Points on a hilly landscape, in no order, each with its height.
From any point a ball rolls to the lowest of the 5 points nearest to it. It stops when none of these is lower. Distance is the straight distance between rows; heights are no part of it.
j_226 h=504: [102 111 116 115 139 150 151  97 117 119 103]
j_553 h=770: [136 133 122 143 154 120  89 163 138 177 182]
j_257 h=684: [127  36 144  93 121 120 158 123 132 134 116]
j_761 h=656: [117 164 107 136 144 120 107 149 111 163 179]
j_124 h=593: [171 173 122 159 114 127 140 105 107  71  77]
j_916 h=640: [114 141 129 126 160 130 106 138 122 156 155]
j_779 h=600: [185 124 140 151  94 108 160 133 134  68  57]
j_369 h=602: [121 158 117 134 148 138  89 160 154 163 197]
j_571 h=796: [128  64 136 116 108 121 170 100 118  95  98]
j_240 h=740: [108 147 139 129 160 171  73 156 184 171 192]
j_163 h=604: [122  65 143 112 150 124 127 135 150 138 124]
j_340 h=736: [120 112 140 130 177 133  87 167 156 162 176]
j_881 h=658: [133  57 155 110 153 113 121 152 155 157 130]
j_847 h=231: [149 137 132 144 116 119 145 118 102  79  82]
j_971 h=271: [111 191 104 109 105 146  89 157 142 196 196]
j_801 h=724: [105  77 120 101 111 137 172  88 135 104 119]
j_2 h=832: [138 147 114 152 127  86 110 151 100 146 149]
j_560 h=499: [173 170 118 159 108 119 137 118 109  78  90]
j_282 h=212: [105 213 108  98  93 131 102 136 123 197 172]
j_933 h=617: [148 183 111 149 117 114 133 122  90 115 113]
j_98 h=725: [ 71 110 131 119 158 157 131 113 145 145 146]
j_154 h=606: [ 99 143 132 118 155 139 137 103 110 131 126]
j_467 h=366: [108 119 131 126 135 128 149 105 113  99  99]
j_676 h=561: [ 98 179 131 119 149 150 105 135 152 164 151]
j_361 h=687: [114  88 148 116 174 141  96 143 158 156 156]
j_46 h=849: [113 198 104 132 119 123 121 119  96 148 139]
j_902 h=721: [ 85  96 138 114 169 163 123 120 167 144 145]
j_176 h=722: [110 171 105 124 124 134  88 153 132 190 205]
j_989 h=518: [150 110 129 137  95 125 163  92 128  62  67]
j_884 h=592: [106 170 110 125 145 128 107 138 118 167 151]
j_61 h=392: [144 120 131 145 107 109 151 114 113  84  79]
j_780 h=368: [187 147 122 160 108 120 141 117 139  53  62]
j_608 h=484: [115  94 135 129 145 115 149 123 112 115 108]
j_518 h=82: [128 121 119 127 115 144 159  93 112  89  79]
j_364 h=701: [ 97 195 122 106 100 157  79 155 170 207 198]
j_413 h=741: [103 191 131 117 131 159  75 162 175 187 196]
j_349 h=739: [175 187 119 145 111 160 139  85 118  77  74]
j_462 h=671: [103  91 133 121 162 139 132 122 135 142 132]
j_380 h=868: [135 151  94 131 123 112 109 159 114 180 197]
j_382 h=415: [150 127 134 149 121 101 135 137 101 107 106]
j_909 h=735: [135 169 115 138 130 114 116 134  94 145 150]
j_497 h=549: [159  68 153 116  79 112 178 126 128  89  74]
j_68 h=756: [ 98 158 151 113 152 187  71 161 196 173 182]
j_307 h=906: [123  53 130 114  89 128 177  88 132  99 104]
j_365 h=639: [147  45 154 100  83 104 181 127 132  94  85]
j_479 h=465: [148 152 123 159 118  92 131 126  92  99 103]
j_877 h=514: [127 130 130 137 146 103 132 133 100 116 117]
j_671 h=655: [144  59 137 111  78 112 177 105 127  89  80]
j_161 h=757: [107 125 150 119 168 189  80 155 191 163 180]
j_167 h=813: [144  36 141 101  62 100 187 105 129  97  98]
j_604 h=678: [117 127 128 134 168 123 109 149 128 162 160]
j_613 h=377: [156  90 144 128 119  99 154 132 113  91  73]
j_85 h=506: [132  74 141 124 134 101 140 134 117 118 105]
j_822 h=577: [144 182 113 145 119 129 125 109  91 108 108]
j_487 h=909: [135 207 105 128 115 118 114 124  93 151 155]
j_65 h=823: [153  81 139 120 180 152  66 164 201 154 175]
j_207 h=403: [166 131 127 159 112  90 135 144 107  85  89]
j_266 h=425: [128 163 124 136 129 134 138  93 101  99  92]
j_972 h=723: [142  83 128 133  86 128 183  93 123  58  76]
j_179 h=429: [105 162 125 129 144 141  93 152 139 180 181]
j_645 h=402: [102 100 135 121 139 135 158  99 115 107 105]
j_675 h=507: [120 132 126 142 143 114 134 125  99 121 118]

Where does a ball stop that starts at each point below?
j_604: j_179
j_822: j_518
j_487: j_179
j_877: j_518
j_98: j_518
j_176: j_282
j_933: j_518
j_413: j_282
j_340: j_179
j_909: j_179
j_85: j_847

Two balls start at each pair of points below. Name the first point that both come to, or write -.
j_307, j_167: j_497
j_46, j_675: j_518
j_608, j_902: -
